Points on a hilly landscape, in no order, each with its height.
A climber steps from a point to the highest of its 2 nearest points, and stops where none of them is higher. Distance is the straight distance between rows; heights are no part of it.
<734> h=55.0: [159  96 145 161 132 106 149 101 150 199 139 122  91 128 131 214 139  99
 117  86 176 117 140 155 119 121 146 162 186 138 122 190 163 119  97 119
 134 181 139 133  99 146 137 172 113 144  96 145 103 130 130 191 123]
<483> h=29.7: [ 99  83 122 152 124 159 121 142  76 149 139 140 122 116 128 183 154 146
 169 112 172 129 103 153 127 135 131 144 133 140 115 151 209 176 139  93
 134 179 144  89 100 120 126  95 118 146 148 142 119 104 127 135 111]
<1077> h=47.9: [121 119 108 140 120 156 123 148 152 136 105 131 115 100  97 137 115  85
 116 146 150  93 142  80 113 171 114 136 143 132  95  85 124 171 110 129
  94 131 141 124  61 128 148 126 175 113 124 128  90  94 142 124 130]
<110> h=37.8: [ 93 197 126  71  92 118 146 138 107 120 115 145 150 113  72  41 138 161
 117 125  93 137 155 117 174 110 111 176 150 100 163 101 110 147 127 120
  67 105 138 216 129 177 127 145  33 140  98 135 163 157 110  94 139]
<84> h=18.1: [ 86 122 106 113 113 119 152 160 107 137  54 152 124 109  68 126 126 148
 112 117 161 137 105 121 129 120  58 121 135 155 167 144 158 125 104  94
 102 105 134 153 159 159 165  82 116 105 117 146 169 189 165 104 102]
<887> h=47.6: [126 170 136 102  80 159 132 109 130 149 140 114 144 125 122  68 178 132
 136 101 102 174 118  97 145 121  93 108 160 132 140 147 104 119 140 122
 118  94 146 154 152 143 168 222 141 151 140 157 165 110 137 141 152]
<768> h=62.3: [148 121 105 101  76 158 146 129 141 157  74 109 123 124 103 131 155 105
 104 117 152 133 163 115 162 149  50 113 141 114 167 113 114 159 106 141
  94  92 151 182  69 153 197 165 121 155 105 146 131 127 180 169 140]
<927> h=24.9: [176 122 137 130 159 113 129 136 148  53  96  89 129 102  86 149  82 159
 137  95 134 126 123 120 135 146 178 127 115  83 157 133  75 102 124 153
 147  93 152 155 180  89 142 121 101 104 163 120 152  83 128  88  85]
<923> h=42.6: [144 162 153 121 127 152 129 129 133 152 140 121 161  88 123  73 151 159
 132  81 102 127 144  94  97 133 114 163 119 167 137  96 116 156 118 116
 128 101 143 148 170 145 106 111 108 127 145 146 146 111 131 116 133]
<305> h=61.2: [129 150 134 157 129 149 151 113 143 168 155  88 166 107 139  94 151 131
 137  79 107 164 123 149 123 120  95 160 150 169 119 130 147 145 133  95
 141 189  90 121 113 138 125 210 177 167 127 226 106 158 135 143 182]
<979> h=57.3: [144 100 153 134  84 131 147 123 110 138 149 136 171 145 170 141 130 110
  89 112  82  57 132 105 133 115 136  75  64  69 134 120 129 135 107 137
 136  97 135 109  99  95 163 118 124  93 143  94 153 161 124 167 155]
<875> h=67.3: [107 136 163 118 156 115 135 156 137 117 186 118 154 167 180  51 134 125
 162 166 124 186 117 163 124 151 119  67 146 154 112 121 132 173 153  52
 183 127 100 150 103 136 122 148 185 146 122 119 118 149  81 130 120]
<654> h=58.0: [145 117  88 157 127 130 127 145 157 105 100  93  94  91 138 199 140  86
  68 154 165  72 176  85 142 140 174 165  96 104 164 110 124 133  99 162
 100 137 115 133  62 100 115 174 144  96  81 102  92 105 150 163 123]
<1013> h=14.1: [143 136  83  94 125 122 149  93  99 141 110 115  79 123  93 198 143  94
 106 103 122  82 123  84 122 115 168 155 148 124 108 187 144  87 125 145
 107 143 113 123 159 124 127 151  99 120 109  91 162 137 118 141 116]
<567> h=25.1: [ 93 127 184 138 105  85 151 134 107  99 159 103 187 127  83  85 114 135
 118 103 125  75 122 128 135 121 125 101 113 119 151 130 123 155 141 101
 131  92 161 165 141 125 126 117  92 112 156 135 174 124  75 118 121]
<100> h=48.0: [177 193 133  91 111 145 141 108 158 162 134 144 139 174 157 100 138 141
  99 126  79 166 133 112 103 131 124 128  97 159  88 188 109  54 149  93
 131 129 136  88 138 149 180 150 122 161 119  81 166 146 150 184 145]
<390> h=52.5: [164 113 132 104 129 104 155 112 150 156 160 126 131 167 146  88 145 160
 151 124 108 168  90 126  97 124 137 123 124 145 102 198 157  82 186  88
 162 119 108 100 143 136 165 183 130 165 123 102 171 152 118 160 141]
<956> h=38.2: [107 124 105 124 129 159 107 141 157 126 163 164 156 139 126  75 117 112
 181 158 159 189 128 117 117 128  97 138 124 132  78 126 123 156 171  95
 100 148 155 104 111 129 138 109 133 144 133 156 132  74 147  95 118]
<347> h=32.7: [102  61  82 170 112 161 109 142  96 168 135 129 145 130 109 131 146 160
 154 126 170 176 153 114 122 147 116 136 175 151 119 145 205 179 146  90
 112 182 147 115  80 137 153  88 162 163 156 187  90 133 146 144 132]
<897> h=13.3: [118 102 126 122 136 108 122 135 140 135  77 155  72 143 105 148 160 152
 184 127 188 180  71 110 124 136  77 160 210 145  75 144 153  90 105 143
 118 179 164 133 117 145 164 162 121 123 117 178 121 101 162 122 120]
<1022> h=42.4: [104  85 126 146 109 155  88 124  99  66 147 113 106 111 105 166 118 116
 130 170 119  70 121 105 164 100 185 118  86  86  95  77 103 122 136 175
 106 154 127 108 114  76 116 119  98 126 180  96 111  90  89 127 139]
<229> h=61.3: [149 131 131 140 127 116 142 138 195 182 121 133 122  91 144 149 118 134
 110  74 128 118 152 149 160 117 135 125 144 159 150 163 158 158 101 119
 147 158 140 145 110 145 135 143 140 147  79 178  82 154 137 154 144]
<640> h=52.0: [171 122 157 137  78 167 113 118 158 110  90 119 129  86 142 164 153 145
 129 145 165 157 140 111 164 135 101 139 110 150 177  91 125 130 132 178
 141 137 134 119  90 157 155 111 145 119 134 155 117  80 192 126  91]
<722> h=38.8: [105 162 135  94 160 115 100 184 155  68 111 130 147 184 140  24  98 112
 147 171 117 154 101 135 123  97 138  97 121 157 108 117 136 136 178 139
 124 147 129 141 145 163 119  99  94 157 145 124 151 125 105  35 127]
<1175> h=36.0: [169 140 170 119 102 121 118 123 157  65  98 140 182 104 227  97 140 119
 101 169  81 115 155 136 120 132 104  92  78  64 186  83 100 135 108 177
 185  82 137  98 123 130 178  95 146  86  88 118 116 119 161 147 121]
<721> h=29.3: [ 72 127  94 142 144 128 131 145 147 154 117 163 141 140 146  40 108 171
 169 170 138 160 152 111  76  96 104 173 120 160 106 112 142 128 172  69
 136 136 102 153 154 134 109  54 122  97 128 150 164 130 138  57  92]
<1098> h=8.3: [111 152  95 126 167 117 134 103 128 131 164 110 117  81  84 126 132 106
 104  74 123  83 163  97  81 140 179 247 108 145 141 144 125 117 134 134
 105 108 147 129 162  97  78 150 117 140 103 133 121 111 128 142 149]
<293> h=36.7: [183  77 145 112  83 134 147 113  82 159 144 152 111 130 148 194 147 142
 153 104 157  94  80 126 125 124 145 120  66  87 113 153 140 117 107 152
 102 100 138  95 144 100 129 115 104 120 135 112 185  90 138 170 112]
<247> h=16.4: [181 135  82 111 138  94 140 133  91 107 104  91  99 139 113 167 115 164
 145 125 134  98  94 103 145 109 166 107 118 106 129 185 135  71 125 132
 126 133 104 110 206 117 105 150  89 132 161  71 186 121 120 115 103]
<201> h=69.8: [ 99 127 122 128 124 116 108 117 112 142 163 131  88  88 127 164 131  88
 116 106 109  97 147 166 128  90 179 174 139 150 135 160 184 134 168 131
 160 148 143 101 109 110  82 134 149 152 123 143  75 145 116 159 157]
<292> h=25.3: [119 163 105 119 113 120 122 163 173 150 110 166 139 145 146  80 107 159
 123 134 126 165 127 110 104 135 139 128  76 163  98 129 136  92 140  88
 157 121 120 113 153 137 121  94 117 100 113 112 128 161 149  97 108]
<1047> h=52.6: [122 109  97 127  98 124 128 140 120  94  89 100  77 111  84 209 136 120
 136 146 171 109 132 113 182 133 131 146  98 104 122 111 122 112 108 170
  82 171 131 129  76 109 129 142  84  98 116 124  90 110 145 157 101]
<1097> h=55.7: [158 145  78  88 126 109 109 160 128  95  81 149 107 190 120 142 113 127
 153 178 125 144  99 113 124 116 128  81 116 140  91 133 138  85 188 164
 110 159 102  79 130 137 141 105 122 137 117  95 138 134 141  90 119]
<45> h=33.9: [104 177 122  72 101 104 111 136  59  88 141 115 128 102  47  63 108 168
 110 130 117 113 160 106 150 124 156 176 122 106 186 101 125 130 151 155
  61 112 134 198 122 126  86 120  14 119 147 131 141 148  74  83 134]
<615> h=74.5: [139  86 139  93  76 159 129 100  48 148  91 157  96 125  76 158 149 106
 141 145 105 109 113 139 171 140  83  73 132  80 133 114  89 126 138 185
  93  83 152 135 144 106 163 144 137 148 158 127 190 119 126 148 137]
<352> h=43.7: [151 163 127 130 124 148 129 108 162 157 132 133 132 167 163 152 138 112
  94 121 105 145 154  94  97 139 124  96 165 174  83 145 132  80 128 103
 133 124 113  97 110 162 179 133 125 158 105 105 111 180 149 178 152]
<950> h=54.4: [112 138 157 141 108 124 125 160 190 116 109 149 166  90 159 119 133 113
  89 105 108 147 164 156 123 111 101 113 101 140 161 140 127 203 105 116
 140 116 135 170 122 180 127  94 123 133  84 152  93 160 140 134  99]
<59> h=24.4: [ 99  98 145 178 156 114 120 154 117 113 105 122 125 122 103 127 106 117
 143 126 171 115 103 155  91 130 113 117 150 155 117 106 127 144 102 118
 123 128 124 147 155 125 100  35 132  83 153 140 119 111 106  71  99]
<812> h=61.7: [106 110 153 139 132  92 118 182 133  95 151 162 144 177 151  68 114  96
 118 204 117 157  91 191 119 133 129  37 101 133  92 119 147 133 138  96
 168 116 136 121 120 145 138 117 166 150 125 108 145 174 101 128 127]
<1036> h=34.6: [132 150 137 163 178 154 124 110 118 191 162 123 117 129 203 170 120 134
  82  87 107 129 152 155 103 165 137 138 145 159 141 166 141 179 124  63
 152 143 101 125 119 158 103 140 204 140 114 118 101 154 138 146 170]
<886> h=30.8: [152 164 117 158 182 153 115 117 102 177 197 114 122  86 223 139 147 113
  87  77 115  89 184 140  56 155 142 203 121 158 179 149 163 164 118  94
 111 131  93 109 137 134  75 153 215 185 127 139 121 137 120 143 181]
<468> h=52.7: [ 94 140  91 159 146 126 111 163 157 114 107 113  73  73 143 173 110  96
  94 116 161  86 151  93 111 151 157 178 112 137 132  98 143 177 118 137
 101 119 136 162  96 113 103 123 175  94  92 135  86 109 152 119 126]
<975> h=53.8: [133 122 160 118 123  76 132 116 146 135 188  91 155 131 163 160 116 115
 116 110  71  54 144 158 145 101 170  90  92  79 162 129 104 108  80 150
 134  93 119 115 129  84 125 120 109  84 131  71 135 168  96 190 152]
<39> h=34.0: [174  55 181 150 131 157 173 105 108 179 160 141 117 149 168 204 159 120
 141 107 144  97  81 165 106 133 148 111  91  80  98 156 152 133 120 124
 145 152 100  62  94 107 123 146 153 137 135 118 155 119 106 147 123]
<1118> h=5.4: [ 71 174  94 135 153 114 147 128 104 126 126 138 116  86  68  92 109 113
  90  73 107 111 145 113  92 135 128 217 136 150 142 143 104 149 161 122
 133  99 145 161 196  90  78 106 112 124 116 195 124 144 112  69 127]
<1130> h=20.7: [ 93  88 103 132 107 149 138 144  84 147  92 157 141 156  81 146 138 125
 133 142 165 151  85 167 118 148  43  87 172 123 127 150 159 150  95 103
  85 129 148 111  96 143 198  69 137 131 126 156 144 157 165 148 103]
<145> h=17.6: [128 153 148 125 124 156 112 153 142  68  85 125 128 126 157 127 117 121
 135 162 134 135 111 122 145 128 161  79 155 159 133  93 110 159 159 185
 170 142 116 133 135 146 126  69 142 113 146  99  92 121 142  71  91]
<1183> h=5.5: [139 157  58 122 113 177 135 129 117 173 119 154 143 159 116  62 123 174
 139 119 143 204 146  83 114 109  65 167 170 179 115 125 129 135 169 114
  95 135 123 142 124 166 207 161 116 216  86 187 135 159 179 128 191]
<668> h=25.8: [129  94 102  87  82 169 137 140 119  98 113 145 180 129  99 117 107  89
 139 191 119 152  78 165 155 129  96  77 141  90 128  89  97 152 138 145
  87 107 139 122 137 131 165  86 125 144 157 116 180  63 129 109  85]
<102> h=39.1: [107 124 137 111 106 152 100 132 129  79 139 115 120 111 108 146 121 133
 152 119 122  87 134 102 182  95 144 140 113 130 116  98 135 146 153 151
 144 146 135 120 116 126  98  99  68 149 171 120 132  96 118 123 137]
<1033> h=27.4: [156 118 145 124 146  73 132 118 139  82 169 108 158 120  73  95 104 160
 143  75 111  94 128 121 115 127 166 149  95  89 145 159  88 119 120 123
 127 101 152 149 169  99 101 134  81 105 154 101 161 120  81 128 140]
<1136> h=57.6: [145 107  93  99 122  89 147 105 130 161 153 145 113 135 134 100 153 134
 150  96 102 143 155  92  98  87 111 178 147 177  90 191 164 101 178 124
 156 172 122  92 144 152 147 172  95 171 110 130 149 154 154 186 159]
<75> h=57.2: [158 140 102  95  79 134 137 135 147  84  67 107 133 128  99 134 150  97
 127 188 137 145 141  98 165 142  79 113 124 116 149  88 109 141 116 191
 122 108 151 154  90 130 191 145 135 104 115 124 132 122 186 146 110]
<127> h=16.3: [148 129 101 107 157 106 125 120 143 135  82 163  74 127 102 151 130 173
 159 103 154 168  83  92 105 122 115 133 157 147 120 153 149  70 108 119
 127 151 138 131 170 142 113 142 120 102 102 147 122 130 168  99 110]
<455> h=22.3: [129 185 110 119 132  89 136 155 142 137 120 146 129 151 117  84 104 197
 147 116 109 128 146  84 107 100 128 153  74 151 108 175 114  73 138 105
 134 108 110 135 206 145 107 119  82 107 119  89 163 170 120  86 136]
<85> h=39.4: [168 109 137 104 111 136 138 106 124 155  85 162 109 136 151 196 135 128
  99 131 132 115  67 129  89 156 112  92  81  92 105 141 130  91  91 148
 129 103 143  93 132 123 128  93 141  92  91  99 156 111 159 151 124]
<732> h=35.3: [126 152  91  72 119 119  96 121 124  72 116  97 106 104  71 123 131 153
 142 124 117 101 162  93 178 106 128 167  94 114 165 102 117 137 177 169
  79 157 141 173 115 111  91 138  37 125 138 102 113 127 118 108 119]
<33> h=28.5: [112 105 155 138  75 146 126 136 142  88 121 149 186 120 130 121 144  74
 114 186 105 123 116 153 155 115 100  76 110  70 115  89  99 169 111 161
 131 113 152 121  93 136 170  80 137 133 134 123 132  72 124 137 101]
<169> h=56.9: [166 123 159 144 162 127 150 116 154 166 196  98 139 143 153 153 103 131
 177  84 171 184 118 165 153 164 145 142 135 122 149 127 137 128  77  73
 166 162 122  99 139 103  72 143 160 126 134 117 104  81 110 128 103]
<391> h=69.2: [ 83 139 158 159 140 140  86 123 124 134 176 107 130  96 164 109 148 121
 147 111  98 151 147 171 160 136 121 111 153 148 140 130 123 185 135 101
 161 172 133 147 106 159 113 185 177 179 150 196  73 118 119 148 159]
<320> h=34.8: [113 187 147 128 125  86  94 152 153  81 131 145 168 151 128  30 128 138
 133 147  71 136 136 119 134  95 166  99 153 125 100 103 143 168 158 132
 129 145 139 177 105 148 115 120  97 163 117 124 131 151  96  91 143]
<673> h=28.1: [105 117 119 146 207  97 106 153  93 138 126 157  78 127 157 128  84 153
 160 115 114 153 138 158 157 128 157 120 178 166 151 134 114 141  60  65
 167 113  98 167 161 134  87 122 168  99 115  90  72 160 127 125 102]
<1184> h=38.7: [158 196 138 158 172 145 149 104 171 197 159 125 172 115 186 148 149 114
  82  79  86 113 165 133 102 153 125 154 154 185 138 165 129 114 127  81
 138 142  87 103 118 163 145 170 158 181 105 112 130 177 141 183 179]
<1256> h=39.6: [132 121 121 154 128 171 114 121 122 176 129 140 114 149 129 173 136 113
  81 101 119 135 164 103  75 170 102 118 167 170  98 148 162 135 157 107
  92 145 118  70  82 136 175 140 180 164 100 142 103 174 137 164 170]
<29> h=67.8: [103 118 117  88  69 156 152 144 146 182 125  97 107 120 114 141 142  93
 106 117 134 142 191 131 183 146  75 163 110 106 149 122 127 173 117 134
  78 106 165 151  55 110 167 184 141 171 139 193 128 107 115 146 142]
<458> h=63.6: [ 63 157  83  75 131 130 155 133  61 129 161 155 105 138  72  28 174 126
 136 126  86 109 149  78 124 123 124 219 168 127 115 142 156 146 194 131
 119 126 132 127 126 115 114 213 103 148 130 125 160 155 107  97 157]
<86> h=53.5: [153 197 143 111 132 175 187  94 134 165 155  84 169 141 136  60 165 141
 134  85  79 172 103 116 124 127  81 140 148 139 136 145 102 132 124  95
 137 133 105 128 180 142 150 219 137 160 134 209 157 143 137 118 180]
<173> h=21.7: [105 126 169 179 156 138 147 130 140 127 144 130 176 115 127 112 101 103
 143 120 168 163 118 142  91 139 117 115 147 162 139 117 128 167 124  68
 146 137 124 171 157 115  92  76 144  94 150 164 146  81  73  60  68]
<540> h=30.7: [167  81 185 158 139 148 186 100 148 189 166 113 122 188 185 187 159 110
 118 127 152 153 118 172 108 162  93  74 116 101 121 173 157 110  73 100
 113 144 123  62  56 132 138 198 151 106 105 131 127 127 112 175 143]
<69> h=56.7: [ 78 126 147 153 138 112 109 140 156 104 119 154 156 144 146  81 121 103
 104 137 104 142 115 172 115 118 101  58 128 143 106 143 130 177 124  97
 154 121 131 145 128 172 147  92 142 130  96 124  99 198 148 153 133]
<888> h=46.1: [102  80 148 177 130 128  88 109  89 111 154 128  94 108 161 198 142 115
 103 148 115  64 123 136 143  98 210 109  61  73 129  96  94 100  99 169
 133 116  94 123 125  91  98 127  97 103 153 102  79 116 123 174 148]
<1137> h=70.1: [114  60 135 143  84 139 167 130  53 123  84 153 128 133  92 175 155 112
 101 150 118  59 113 144 147 105  76 106  78  44 133  86  93 113  95 201
  95  97 128 106 128  71 141 116 122 126 140 129 162 106 126 140 131]
<563> h=8.2: [134 113  79 120  91 179 120 108  99 169  96 128  93 143  92 134 144 154
 115 112 164 180 151  99 132 128  40 150 183 174 117 144 138 106 148 131
  76 118 125 165 103 148 211 162 148 189 101 205 122 172 165 170 199]
<258> h=57.7: [ 54 127 119 105 106 135 160 132  64 135 190 108 144  96 112  59 145 113
  99 110 108  90 134 110 105 156 125 201 134 139 128 121 157 181 177 105
 127 109 145 120  85  87 101 154 128 140 146 152 152 130  80  97 140]
<262> h=65.8: [116  55 134 174  94 107 144 146  74 115 112 168 132 158 122 195 163 126
 129 172 142  72  61 142 138 115 118  78  72  79  95 100 127  87  87 164
 126 141 107  80 133  94 115 115 121 130 131 108 123 120 109 121 146]
<543> h=26.8: [ 88  88 133 173 132 127 121 167  76 117 112 145 129 124 109 161 127 141
 157 151 186  80  63 139 138 126 138 120 128 125  99 117 172 135 104 120
 116 147 118  95 140 120  99  48 128 122 184 128 140  98 131  76  82]
<513> h=21.9: [144 129 101 155 200 133 111  84 144 149 127  87  82 111 161 187 113 127
 137 124 168 117 143 134 146 128 193 136 159 149 117  99 142  57  70 111
 152 146 102 133 139 138  65 116  96 103 113  80  73 138 119 138 127]
<22> h=39.5: [200 120 142 146  90 150 125 108 160  96 104 102 168 111 207 145 126 125
 106 154  91 101 160 111 126 126 118 124  87  70 155  76  90 154 112 208
 139  96 151 120  90 116 174 125 173 105 110  98 136  85 146 167 130]
<1115> h=32.0: [129 103 143 125 113 108 126 124 137  40  81 144 195 102 147 121 148  97
  82 214 105 126 117 167 133 121 108  74 100 111 153  77  82 150 123 178
 164 108 124 125 149 137 132  69 110  81  91 117 104 119 145 128 100]
<928> h=18.7: [183 130 116 138 166 122 134  98 138 134 113  90 122 145 145 194 120 142
 145 154 149 104 120 106 122 141 194 107 114  98 101 140 119  34  87 115
 139 139  81 100 163  94  96 111  95 100 124  60 145 108 108 120 117]
<830> h=42.7: [ 94 124 102 151 139 130 122 141 164 131 129 151 158 126  83  61 117  81
 142 137 136 137 118  83 102 127  91 121 166 135  95 112 121 161 157  98
  93 148 142 163 111 136 151 119 152 113 136 150 132 124 121  92 125]
<1145> h=42.9: [136 162 169 118 171  87  90 143 156  61 131 122 130 163 119  73  73 150
 157 156 128 146 133 174 143  94 150 124 145 145 149  90  89 112 178 129
 169 111 132 153 159 149  63  89 103 144 169 130 134 113  91  53 118]
<754> h=11.3: [127 147  63 136 174 108 134  71 132 158 124 110  74 103  99 205 121  52
  96 114 125  87 138 108  88 134 173 224 155 149 116 147 148  97 135 163
 109 153 114 122 124 106  97 130 132 110  91 133 106 125 134 139 131]
<1091> h=49.8: [115 112 166 133 162 108 100 123  85 146 190 125  86 106 197 166 114 117
 110 116 116  73 143 162 137 117 213 101  90 103 177 122  88 133  83 139
 138  87  94 155 163 108  98 132 107  88 136  95  86 147 119 191 155]
<535> h=61.5: [ 93  99 162 138  75 129 186 138 118 171 146 128 106 130 134 152 148  99
  98  85 130  82 144 138 144 135  91 108  83 102 138 153 150 141 117 118
  87 102 153  92  87  96 157 166 138  97 119 141 167 156 129 188 134]
<1200> h=33.6: [111 105  38 100 128 169 121 140 112 140 145 173 162 160 136  45 105 133
 172 155 161 198 131 107 112 128  76 153 148 148 129 130 160 154 186  69
 100 143 133 118 150 127 122  65  93 138 126 152 169 111 140  83  87]
<758> h=20.1: [145 148 174 154 160 136 106 122 152  70 114 106 137 105 133 164 106 119
 119 133 104 106 145 120 147 139 198 118 143 136 164  86  83 150 126 192
 189 120 120 150 134 123 108 100 156  92 138  92  81 129 139 108  93]
<47> h=50.9: [149 153 110 104 155 118 120 162 137 113 119 172 136 165 132 115  89 109
 153 183 146 136  79 167 104 175 169  88 120 137 113 148 138 106 180 118
 142 165 132  87 142 135 118  76 185 158 128 100 129 110 118  69 111]
<658> h=47.1: [185 116 160 128 137 142 101  69 177 140 160 103 138 119 199 180  83 142
 137 133 153 147 107 197 135 141 176 132  83  54 159  94 108  50 109 177
 156 113 157 109 127  89 125 113 150  99 138 110 108  48 115 174 118]
<203> h=61.0: [139  86  97 161 121 116  90 154 128  88  97 154 112 169 148 179 130 126
 119 202 130 131  75 126 130 119 141  65  87 110  88 122 116  94 130 164
 133 167 108  69 109 117 106 123 134 114 113  88  79 135 120 131 129]
<815> h=31.0: [116 170 132 106 111 123 150 130 160 113 146  88 147 124 112  98 125 121
 108  81  91  98 175  73 159 129 182 127 161 112 141 102  96 119 116 125
 132 135 148 152 120 101 136 180 114 128 167 136 137 115  98 107 135]
<487> h=19.5: [121 149  83 107 165  59 114 135 127 139  98 138  89 183 106  97 101 177
 160 146 141 141 100 121 108 108 108 131  98 140 131 166 126  45 145 119
 126 132 100 120 197 137  75 166 105  86 109 128 162 146 138  69 136]
<457> h=10.6: [ 94  97 102 129  88 138 120 126 112 168 118 155  69 129  82 127 174 151
 178 127 170 179 127 121 144 115  52 141 180 154  83 156 149 118 130 120
 116 150 141 139 102 127 190 169 140 157 144 205 126 137 158 170 157]
<774> h=38.3: [150 177 136 125 176 103 139  99 137 141 183 131 176 150 117  79 144 153
 149 112  93 124 122 117 103 135 140 190 143 165  96 123 115 134 124  99
 159 114 113 109 171 102  94 141 131 136 154  90 135 139 109 104 132]
<359> h=15.7: [144 131  93  85 123 114 138 139  98 103  17 151  81 127  90 164 152 182
 134 116 165 155  99 109 132 141  81 107 153 130 163 164 146 103 119 144
  99 117 116 159 171 164 139 123 124  92  83 129 150 165 171  96 104]
<12> h=23.2: [ 76  89 126 104 106 139 152 166 103 115 114 152 135 138  81 118 136 102
 151 194 168 168  79 169 146 128  70  76 164 127 110 143 129 147 133 119
  66 125 123 102 131 151 181  96 150 141 151 148 181  83 139 109  68]
<1105> h=42.5: [112 150 138  77  69 142 113 111  95 127 137 144 147 142  90  17 174 138
 150 140 103 161 140  97 150 121  84 119 145 106 112 112 136 131 135  99
  63  87 146 192 117 172 175 181  78 160 133 142 187 140 123 130 137]
<661> h=25.0: [103 137  90 140 217 140 120 115 109 153 136 106  72 114 129 148  99 122
 111 116 132 136 159 133 155 121 194 137 149 145 153 129  90 103  75 101
 139 112  70 164 170 146  48 131 132  98 108  64  60 166 120 148 141]
<519> h=22.6: [170 110 181 154 175 124 111 125 159  29 132  93 160 107 104 169  87 147
 122 107 157 102 126 136 159 132 179 144 105  99 156  81  79 129 128 159
 174  98 132 154 130  93 124  63 116  99 188 109 110  85 116  87  98]
<207> h=22.5: [120 112 206 176 144 111 135 122 124 100 152 113 185 102 135  94  99 124
  90 123 155 121 144 158 101 103 160 103 116 156 160  92 119 179 126 100
 133  67 137 200 150 138  85  69  99 117 159 126 153 122  36  90  87]
<302> h=35.9: [141  83 121 149 121 184 152 130  95 178 129 109 134 181 110 136 157 154
 144 117 150 190 136 107  85 188  84 138 162 150 112 180 191 160 152  91
  93 149 119  89  87 111 185 130 168 154 135 181 133 176 121 146 138]
<790> h=42.8: [177  93 157 130  93 125 135  97 130 123  97 145 112 150 185 214 152 126
  93 150 142 110 104 113 124 115  94 109 102  91  96  92 119  75  77 199
 151 134 150  73  97 134 138 135 134  96 104 122  97  83 167 169 130]
<1095> h=46.9: [144 119 149 149 110 102 102 119 168 114  87 119 111 113 191 179 153 141
 109 156 176 138 110 139 149 119 109  98 125 136 126 101 135  91  98 179
 161 130 142 104 101 149 138 118 164 103  83 145  58  96 184 155 128]
<141> h=69.7: [ 95 140  92  78 134 112 125 141  70 112 124 138 114 153  70  57 135 143
 177 147 123 125 118  95 141  98 104 126 142 142  94 152 138 136 193 130
 106 134 135 124 156 140 129 152 117 152 166 114 175 143 126 112 142]
<80> h=47.3: [165 143 138 110  93 177 126 117 155 130 101  96 153  66 142 113 135 148
 140 108 134 145 171  87 144 126 103 168 114 145 173  91 101 153 134 152
 111 110 135 159 126 155 124 102 105 122 139 148 157  81 160 118  96]
<1067> h=31.3: [124 137 135 173 180 145 105 117 125 162 114 150  97 116 174 148 111 143
 121  98  84 149 150 162  80 159 116 151 165 176 143 127 132 169  82  76
 158 141 116 168 158 158 113  93 204 120 114 129  86 170 142 104 115]
<277> h=50.0: [113  94 135 149 124  82 159 124 161 128 133 122  85 117 118 228 133 102
 117 110 145  86 130 146 155 106 151 123 108  90 144 166 147  92  73 158
 122 162 148 111 101 128 143 152  84 106 106 128  84 139 116 175 124]
<1050> h=75.3: [133 120  95  66  69 144 104 125  49 140 105 138 108 134  79 140 150 134
 150 154 118 144 121 127 143 131  99  89 154 139 108 150 135 118 158 147
 102 108 138 114 163 134 161 154 129 168 168 112 174 128 139 151 129]
<1210> h=46.8: [139 145 151 127 167 105  99 153 131 103 130 141 123 152 114 108  49 114
 156 189 140 135  75 188 136 138 155 112 115 137 135 103  88  86 154 132
 156 123 125 111 166 113  65  68 163 123 137 107 132  96 104  52 119]
<1132> h=3.2: [102 175 116 126 156 116 132 146 144 111  93 140 113  94  64  92 106 110
 106 105 106 107 154 126 108 124 137 194 151 168 156 110  87 162 176 163
 126 134 118 175 153 140  79 104 105 124 133 129 102 165 122  60 138]
<450> h=77.2: [ 79 152 161 126 175 118 101 120 126 115 179 102  76  76 148 141 105 118
  96 106  99 127 148 155 164 118 191 143 161 155 164 145 127 167 127 149
 180 127 130 132 131 149 100 151 154 144 151 144  61 123 123 145 142]
<232> h=63.4: [123 115  94 131 143  92 109 107 118 154 136 150 109 143 143 148 112 141
 152 133 122 116 142 139 112 104 152 138 138 168  93 168 182 126 176 117
 172 165  92  95 131 143  94 117 128 140 140  97 109 172 143 167 165]
<766> h=52.2: [148 122 201 121 141 128 118  99 171 171 173 120 154 139 155 161 107 137
 158 119 165 173  85 204 129 168 125 125  90  87 130 136 127  88 105 116
 152 136 148  90 128  89 103 149 156 114 115 130 121  68 117 131  94]
<11> h=62.0: [139 124 140 144 158 122 165 154 163 155 170  99 164 173 153  89 125 151
 157 123 144 184 109 162 149 155 149 109 152 148 103 148 147 139 106  58
 175 136  98 109 122 103 114 164 178 130 118 120 116 149 110 120 120]
<884> h=30.9: [100 167 140 131 113 120 110 140 164  90 150 118 139 121 141  78 132 120
 106 134  62 114 175 110 150 101 189 108 134  90 115 116 143 149 133 129
 127 138 136 147  84 134 148 204  98 140 135 132 113 165  97 143 145]
<730> h=34.7: [147 217 147 120 162 101 140 114 165 112 159 100 170 167 111  69 113 129
 127 113  62  97 161 119 124 122 170 125 160 118 114 115  76  91  98 110
 136 101 106 153 149 101 115 153 107 150 142  71 152 172  85 118 135]
<413> h=43.0: [190 101 180 153 119 135 106  99 155  90 153  96 159 103 200 130  94 158
 129 126 125 107 133 145  96 118 160 129  86  35 164  61  77 108 116 214
 158  77 151 107 119  85 154  96 144  73 155 112 133  53 133 170 131]

Where does a climber stop that starts at each point below?
<483>: <450>
<102>: <29>
<455>: <654>
<886>: <450>
<45>: <450>
<722>: <1050>
<12>: <875>

Write out the way that a climber takes from each point below.
<359>: <84> <1130> <12> <668> <33> <1115> <1175> <22> <413> <658> <766> <169> <11> <875>
<884>: <320> <722> <1145> <1210> <47> <1097> <203> <262> <1137> <615> <1050>
<487>: <455> <292> <721> <1200> <956> <830> <1077> <468> <654>
<732>: <102> <1022> <888> <1091> <975> <979> <535> <29>
<173>: <59> <543> <483> <347> <302> <1256> <352> <100> <390> <1136> <232> <201> <450>
